Points on a hilly landscape, in no order, each with its height.
From any point a climber steps to the highest of the 5 points nearest to it. It stops when none of these is higher. Distance is the straight distance between rows; heights are no part of it.
j244 (h 31.2): [  7   6 -16 -27   2   4  25   4 -15  -1   8  -2   3 -12  12 -17  16   2
  -6  -3   3]
j571 (h 40.4): [ -4   7  41  22 -11 -30  24 -17  18   6 -11  -9   8   6  13 -38 -14  -2
   0 -22 -55]
j507 (h 11.4): [  4 -15   9  17  12  11 -26   7   1 -13   9  14  -2  12 -21  22  -1   8
   9  -3  22]
j651 (h 40.6): [-19  -5  37  43  -9 -29   4 -20  20  -3 -12  -2  12   0 -13 -19 -26 -12
   3 -17 -33]
j494 (h 4.0): [ 29   4  22   3   6  18   3  29 -12 -22  11  13   8 -23 -26  12   2  -2
  -8  -8   7]
j943 (h 63.4): [-17 -14  22  23  -1 -19   0 -10   5   1   3  -2   3   3  -4 -16 -10  -3
   6 -13 -19]
j929 (h 30.8): [  7  -1 -16 -22   3  10   9  -6 -15   0  12  -8  -4   2  12 -16  19   8
  -1   4   2]
j343 (h 28.9): [-46 -36  20  61 -22 -45 -17 -16  37   8 -43   1   5   3   2 -14 -55 -15
   8   0 -25]
j946 (h 6.5): [  4 -15   7  36  12  24 -49   6   7 -13  -1  18 -13  23 -45  48  -8   1
  16   8  43]
j742 (h 23.6): [  6  -9 -11  -1  10  20 -21  11  -3  -9   4   4  -7  15 -21  23   6  -1
   5   5  26]
j591 (h 32.2): [-30 -21  17  31  -7 -40   4 -27  28  13 -13  -1  11  13  19 -35 -24  -3
   8 -16 -31]
j992 (h 33.8): [ 30  29  12 -30  -1   4  50   7 -19  -1   5 -13  10 -24  30 -31  16  -6
  -9 -12 -32]
j871 (h 38.0): [ 28  15 -31 -29   5  46  -9  33 -16 -10   7   7 -14 -10 -28  32   6   4
 -13  18  37]
j175 (h 14.7): [ 25  12   6 -11   7  19  10  26 -21 -15   1  13   5 -27 -13   5  11  -3
 -11  -4  -1]
j352 (h 27.6): [ 37  34 -30 -50  -9  26  23  40 -22  -3   4  17   1 -46 -17  21  14 -10
 -28  21  14]
j45 (h 34.6): [  8   2 -29 -33   2  19   5   9 -23  -3  14  -4  -7  -5   5   0  16   7
  -5  15  13]
j178 (h 5.1): [ 45  30   7 -23   3  23  23  49 -16 -21  -3  21   6 -61 -20  26   9  -4
 -30  -4  13]
j299 (h 27.2): [ -2  -7 -21   4   8  32 -51   5  -1  -4  -3   3 -17  34 -15  46   1  12
  11  26  43]
j424 (h 27.5): [-26 -32  16  44  -2 -29 -31 -14  23   1 -14  12  12   7 -11   2 -28  -8
  14  -8  -5]
j334 (h 16.7): [  5  -2 -13  19   9  37 -50  13  -2  -9  -1  14 -20  29 -34  61  -5   0
   5  23  51]
j561 (h 32.6): [-44 -39  -2  37  -5 -44 -38 -23  22  17 -20  11  -1  22  16  -1 -32  -9
  16   3   3]
j333 (h 40.8): [-17  -9 -31  -2   2  15 -56 -13   0   4   2  -1 -23  38   0  41   1   6
  20  31  35]
j839 (h 38.5): [  0  -3 -18 -21   2  -4  20 -10 -13   5  10  -7   6   5  23 -22  21   3
  -2  -2  -4]
j513 (h 37.7): [ 25  31 -51 -52 -20  42  12  36 -11  12  11  11 -11 -21 -23  31   5  -2
 -14  43  34]
j843 (h 37.6): [-11  25  50  15 -21 -33  48 -30  26  10 -11 -22  14   3  23 -50 -17 -16
  -1 -28 -68]
j433 (h 31.3): [ -8 -20  18  24   5 -12 -20  -1   8  -9  -6  12   7  10 -16   1 -12  -1
  11  -5  -3]
j40 (h 33.7): [-34 -20  32  44 -16 -37   9 -24  30  10 -22  -1  11   9  11 -25 -32 -10
  10 -16 -39]
j174 (h 34.5): [ 24  28  48   3 -13  -6  42   5   0 -13  -7 -18  18 -26  12 -25   0  -1
 -15 -30 -51]
j289 (h 24.9): [  3   6 -30  -7   6  55 -46  17  -1   5   8  -2 -26  33 -24  64   5   4
   8  38  50]
j748 (h 47.4): [ 13  26 -49 -49 -10  33  17  25 -19   6   9  -2 -10 -19 -10   4  16   0
 -20  30  20]
j706 (h 35.9): [ 15  27  44   1  -7 -13  47  -6   5  -8   1 -21  16 -10  19 -35   1  -3
  -8 -32 -48]
j922 (h 1.1): [ 12 -11  15  26  15  22 -39   9   2 -16   7  19  -7  14 -41  35  -5  -1
  10   0  36]
j157 (h 26.6): [-23 -21 -15  -5   7 -27   5 -29   3  11   2 -10  -4  23  39 -23   7   6
  10  -3 -15]
j464 (h 38.6): [-10 -12 -14  -2   9  18 -39  -3  -4   2   8   4 -10  23 -13  21   8   8
  13  13  31]
j962 (h 34.1): [-10 -15  -6   5   5  -9 -11 -12   3   3   7  -1  -4  14   8  -1   5   8
   8   1   4]
j604 (h 8.2): [ 30  34 -38 -56 -14  16  42  24 -25  15  11  -1  -1 -47   7  -7  17  -3
 -15  13   6]
j20 (h 46.0): [ -8 -10   7   9   2 -19   0 -15   9   4   2   4   5   5   9 -15   1   0
   5  -8 -16]
j346 (h 36.0): [ -2  36  58   2 -14 -23  59 -24  16   0 -10 -30  14  -3  20 -45 -10  -3
  -2 -39 -63]
j550 (h 18.7): [ -6 -13   7  18   7   0 -20   0   2 -11   4  12   2   8 -15   2  -1   4
   6  -7  14]
j472 (h 52.8): [ -4   4   7   1   1  -9  25  -9  -4  -7   4  -9  12  -1  18 -19   8   4
  -5 -21 -18]
j817 (h 10.1): [ 28   8   4   5  15  36  -8  30  -5 -18   3  18  -8 -14 -41  27   5   4
  -5   2  33]
j609 (h 37.4): [-14  22  57  31 -20 -33  39 -26  31   6 -20 -22  22  -2   6 -36 -23  -9
  -3 -27 -64]
j641 (h 32.9): [  2  -9 -14  -2  10  20 -26   5  -6   3   9  -3 -10  16  -9  21   6   8
   3  11  24]
j782 (h 59.8): [ 32  31 -31 -44   1  39   6  40 -15   4   1  12  -6 -34 -26  30  12  -1
 -21  26  24]
j900 (h 12.4): [ 39  26   0 -19   2  14  34  34 -21 -12  -5   5   6 -53   1   1  13  -3
 -21 -10  -4]
j937 (h 37.5): [ -3  19  26  -5  -7 -20  47 -18   3   8  -2 -23   8   1  30 -45   6   3
   1 -27 -49]
j127 (h 45.6): [-12  -5  17  14  -3 -22  15 -20   8   4  -4  -3   8   6  18 -32   2  -2
   1 -13 -33]
j745 (h 39.3): [ 22   8  17  -2   4  -1  28  10  -8 -12   5  -4   9 -24   3 -12   4   5
  -8 -21 -19]
j895 (h 34.0): [-38 -33 -32   2   5 -21 -44 -31   9  21   0  -6 -13  32  34   3   1   0
  10  13  14]
j535 (h 35.2): [ -6  25  12 -12  -3 -28  58 -27   4  14  -1 -26  12  11  48 -54  10  -6
  -5 -28 -43]
j132 (h 24.3): [ 25  16   8 -20   4  13  24  21 -12 -11   2   3  13 -29  -3  -4  19   1
 -17  -7 -10]
j808 (h 15.9): [ 27  20  -1 -21   6  16  23  27 -21 -14   2  10   7 -39  -4   5  10   2
 -18  -6   3]
j71 (h 37.2): [-30  10  45  40 -24 -47  27 -31  34  14 -25 -17  10   3   8 -40 -35 -10
   1 -25 -59]
j868 (h 31.5): [  2   1 -34 -16   9  22 -28   8  -8  -1  10  -5 -12  21 -13  27  12   9
   6  22  32]
j480 (h 42.2): [-23 -29 -21  13   9  -7 -47 -20  10  11  -3   5 -12  36   9  28  -3  10
  19  18  29]
j596 (h 17.6): [ 13   1 -12   5  16  34 -39  18  -1 -11   2   7 -19  12 -34  45   7   8
   6  22  44]
j595 (h 17.7): [ 33  47 -48 -66 -15  19  32  33 -23  10   5  10  -6 -50  -9   4  17 -10
 -30  28  18]
j349 (h 44.7): [-29 -29   0  16   3 -28 -16 -26   9   6  -3   0  -2  17  17  -8 -14   0
  12  -4  -5]
j120 (h 15.8): [ 7 -4  3 -4 11 15 -3  6 -5 -8  5  2  3 -4 -9  2  6  0  0 -3  4]
j608 (h 51.3): [  5   1 -36 -32  -3  29  -4  21 -15   6  11  -6 -13   0  -6   9  16  12
  -3  30  28]
j674 (h 37.8): [ 19  24 -47 -47 -10  37   4  25 -19   9   3   4 -17 -14 -19  25  17   1
 -11  39  33]
j898 (h 39.7): [ -6  -5 -10  -8  -6 -11   8 -15  -4   4  12  -6  -1  11  18 -20  11   7
  -1 -11  -8]
j66 (h 13.5): [  2 -15  21  25   4   0  -8   7   1 -10  10   6   0  -5 -22   3   0   2
   8 -10   3]
j69 (h 62.4): [-14 -18 -27  -6   5   7 -41 -12   3   9   4  -7 -19  33   1  21  11  11
  19  20  30]
j194 (h 6.7): [ 23   0   8  21  20  37 -27  24   5 -21   2  19  -8   1 -46  46  -3   1
   0   3  36]
j800 (h 34.7): [ 18  33  30 -13  -7 -11  55   4  -9  -5   2 -18  15 -27  26 -35   5  -5
 -10 -28 -45]
j709 (h 33.9): [-19 -25  -7  21  10  -5 -54 -13   9   7   1   8  -8  23  -5  29  -4   3
  13  11  30]
j154 (h 13.4): [ 35  21 -12 -36   4  13  31  29 -19  -7   5   3  10 -47  -3  -3  13  -6
 -19   5  -2]
j594 (h 36.1): [  1   6  42  19  -7 -19  24 -11   5 -12  -5  -6  17  -9   4 -22  -4  -4
  -1 -27 -40]
j225 (h 28.8): [ -5  -6 -27 -22   2   5   2   1 -17   9  17  -6  -7  16  12  -8  18  12
   8  18  15]
j329 (h 34.2): [-41 -28 -13  13  -3 -42  -9 -39  17  23 -10  -5  -2  24  42 -24 -20   0
  12   0 -12]
j776 (h 36.6): [-46 -35 -10  20   5 -35 -41 -32  16  17 -13   4  -6  29  22   5 -18   3
  14   7   7]
j78 (h 31.4): [ 21  19  48   5  -8   0  31  12  -6 -19  -4 -10  17 -32   5 -18  -4  -1
  -9 -36 -38]
j238 (h 32.1): [ 20  12   3 -18   3   2  32   9 -13  -6   9  -8   7 -24  10 -15  16  -5
  -9  -7 -12]
j642 (h 48.9): [-22 -21 -24  -5   1  -5 -16 -15   4  10   4  -6 -12  26  17  -7   9   7
   7  12   9]
j277 (h 31.0): [  8  -3  24  14   2   2   5   7  -4 -15   4   5   8 -10 -10 -10  -1  -3
  -4 -19 -14]
j170 (h 30.2): [-39 -37  16  42 -17 -38 -18 -18  32  12 -27   5   6  11   8 -14 -42 -13
  13 -10 -18]
j863 (h 32.7): [-12   5  -8 -18  -3 -18  39 -26  -6  12   9 -18   1  15  43 -43  21   5
  -2 -11 -22]
j990 (h 35.7): [  7  21   4 -20  -3  -9  48  -9  -6   4   4 -19   5  -5  41 -38  11   0
  -6 -16 -35]
j190 (h 36.7): [  2   5 -44 -30   3  47 -17  16 -17   3   8  -8 -18  14 -15  30  11  11
  -1  34  44]
j605 (h 27.0): [ 29  20  -6 -23   6  30   4  42 -18 -13   2  21   5 -36 -29  34   7  -5
 -20   6  25]
j53 (h 11.3): [ -2 -18  16  40   2   1 -41   3   7 -11  -7  12   0  14 -39  30 -10   1
   8   5  30]
j166 (h 33.0): [-44 -32 -22  12   3 -44 -34 -39  10  21 -15  -1  -5  30  34  -3 -13   2
  18  10   2]
j826 (h 31.6): [-13 -28   5  17   5  -9 -28 -16  15   1   3   3  -1  16  -7   8  -3   3
  12  -1  11]
j292 (h 23.4): [ 27   5 -11 -16  13  26   2  24 -13  -9  11  13  -3 -11 -21  20  11  -1
  -4   9  16]
j662 (h 23.5): [-18 -30  19  48   2 -19 -39  -9  20  -7  -1  15   6  15 -23  22 -25  -8
  16  -1  15]
j904 (h 40.3): [-24 -25 -22   1  11 -11 -35 -26   9  14   9  -1  -7  30  16   9   0   6
  13  13  14]
j979 (h 9.0): [ 29  26 -14 -34  -5  14  26  27 -21  -2   4   2   2 -37  -2  -2  17   0
 -21   7  10]
j135 (h 40.1): [ -8   6  15   3  -6 -26  37 -30   8  11   2 -12   9   9  35 -42   6  -1
   3 -22 -38]
j737 (h 31.1): [-38 -31  11  43  -6 -33 -43 -22  22   5 -22  10   1  15   3   9 -36 -11
  18   1   1]

Call two points neighbours if one is among the 5 nearest of the other. Go from one point of each pair to the other, from neighbour to neighbour, staying as high as possible. Name the lowest point that can't be avoided.
j943, j782 | j868
j782, j608 | j748
j943, j472 | j20

For each start below, name the point where the climber stops.
j706 | j943
j424 | j943
j53 | j943
j737 | j943
j175 | j472
j900 | j472
